The views of a scene show one set of named points, each view turned or mirrored, shifted and resized as a whole, with a little noise and some points left out.

Scene 1
View 1
q262: [-23,33,-6,-7,-18,-12,-14,-15,-35]
q910: [-1,2,11,6,-17,-40,-24,-42,-29]
q4: [-11,11,0,-5,-19,-28,-19,-24,-30]
q624: [-11,-1,13,-6,-11,-44,-9,4,-27]
q865: [-15,21,14,-2,-8,-28,-6,-32,-28]
q157: [-12,7,-12,-10,26,5,3,-52,-14]
q962: [3,-14,14,0,23,-29,-2,-61,-12]
q102: [-9,5,5,-3,-7,-30,-14,-22,-26]
q830: [-25,31,17,-5,2,-23,1,-32,-27]
q442: [-12,3,3,-9,22,-15,5,-37,-15]
q502: [-15,32,16,3,-24,-31,-19,-43,-35]
q614: [-7,-14,6,-9,10,-31,-2,-12,-17]
q30: [-7,0,23,-1,15,-37,4,-36,-17]
q849: [-18,22,1,-4,-2,-15,-8,-37,-28]
q967: [-20,25,11,-5,22,-9,6,-55,-19]
q605: [-15,18,18,-2,1,-29,-2,-36,-25]
q396: [-4,-15,24,-7,40,-29,19,-44,-5]
q176: [-9,16,21,3,-29,-49,-21,-24,-35]
q364: [-16,15,9,-5,-18,-33,-14,-11,-31]
View 2
q262: [-10,-10,-29,-12,23,18,11,16,-3]
q30: [-4,-7,-1,-23,-3,7,2,-5,5]
q605: [-7,-6,-10,-21,4,13,11,4,-1]
q614: [-4,-11,-7,-14,8,5,-13,-3,10]
q865: [-10,-5,-14,-23,11,15,12,7,-1]
q176: [-19,1,-27,-39,13,14,6,-2,1]
q624: [-14,-6,-19,-26,17,16,-10,3,18]
q962: [1,-6,3,-17,-7,-4,2,-10,-8]
q849: [-5,-8,-16,-13,13,12,12,7,-7]
q4: [-10,-5,-24,-21,18,10,2,3,-5]
q364: [-12,-6,-21,-23,17,15,1,6,5]
q396: [4,-11,15,-12,-12,2,-3,-7,6]
q102: [-8,-6,-17,-21,12,9,0,0,2]
q502: [-12,-1,-23,-31,13,15,19,5,-9]
q967: [2,-12,1,-7,-1,11,20,9,-8]
q830: [-6,-9,-10,-18,7,19,17,12,0]
q910: [-10,-2,-20,-27,12,7,-1,-4,0]
View 3
q157: [9,24,-14,-16,-44,-21,22,-6,-13]
q102: [5,-2,5,-11,-4,-11,-8,15,-9]
q30: [34,-1,-10,1,-7,-15,-5,2,-10]
q364: [1,-8,9,-10,9,-11,-1,28,-12]
q967: [25,25,-20,-5,-32,-20,25,-2,-15]
q262: [-17,10,10,-17,-1,-11,19,36,-14]
q830: [13,14,-6,2,1,-13,19,26,-13]
q962: [35,14,-11,-1,-29,-10,-15,-14,0]
q865: [6,6,-1,-1,0,-7,4,26,-8]
q176: [5,-3,13,1,18,4,-20,34,3]
q442: [21,7,-11,-12,-25,-23,10,-1,-18]
q614: [21,-19,-2,-18,-9,-22,-8,-1,-18]
q605: [16,9,-5,0,-3,-9,5,18,-8]
q624: [8,-25,10,-15,14,-15,-11,21,-18]
q910: [7,-2,6,-8,-1,-6,-19,17,-2]
View 4
q157: [-6,22,16,0,-1,0,10,-10,-10]
q605: [7,-1,1,1,12,-2,6,6,-16]
q614: [-3,2,1,8,28,-6,4,-11,0]
q4: [-4,-6,-8,0,8,-6,1,10,-2]
q502: [4,-7,-6,-3,1,1,3,22,-14]
q262: [-12,1,-11,-3,-8,-23,-4,7,-10]
q962: [4,9,16,4,17,16,16,-3,-2]
q396: [11,12,19,8,28,8,15,-14,-12]
q442: [0,12,11,4,13,-3,8,-9,-11]
q102: [-1,-5,-3,2,15,-5,3,6,-4]
q910: [0,-9,-5,3,17,0,5,9,0]
q364: [-1,-8,-9,2,15,-10,-2,9,-6]
q176: [4,-18,-12,1,16,0,0,21,-5]
q849: [-1,4,1,-2,2,-6,5,5,-13]
q967: [6,14,13,-1,2,0,11,-1,-23]
q624: [0,-12,-11,6,28,-14,-2,4,-2]
q865: [10,-4,0,1,12,2,7,13,-18]
q830: [7,3,0,-1,7,-9,4,6,-21]

Which points are out of place in each view (at most two, in the order of its rows)? Write none if all are in place.
view 1 -> q910
view 2 -> none
view 3 -> q967
view 4 -> q262, q865
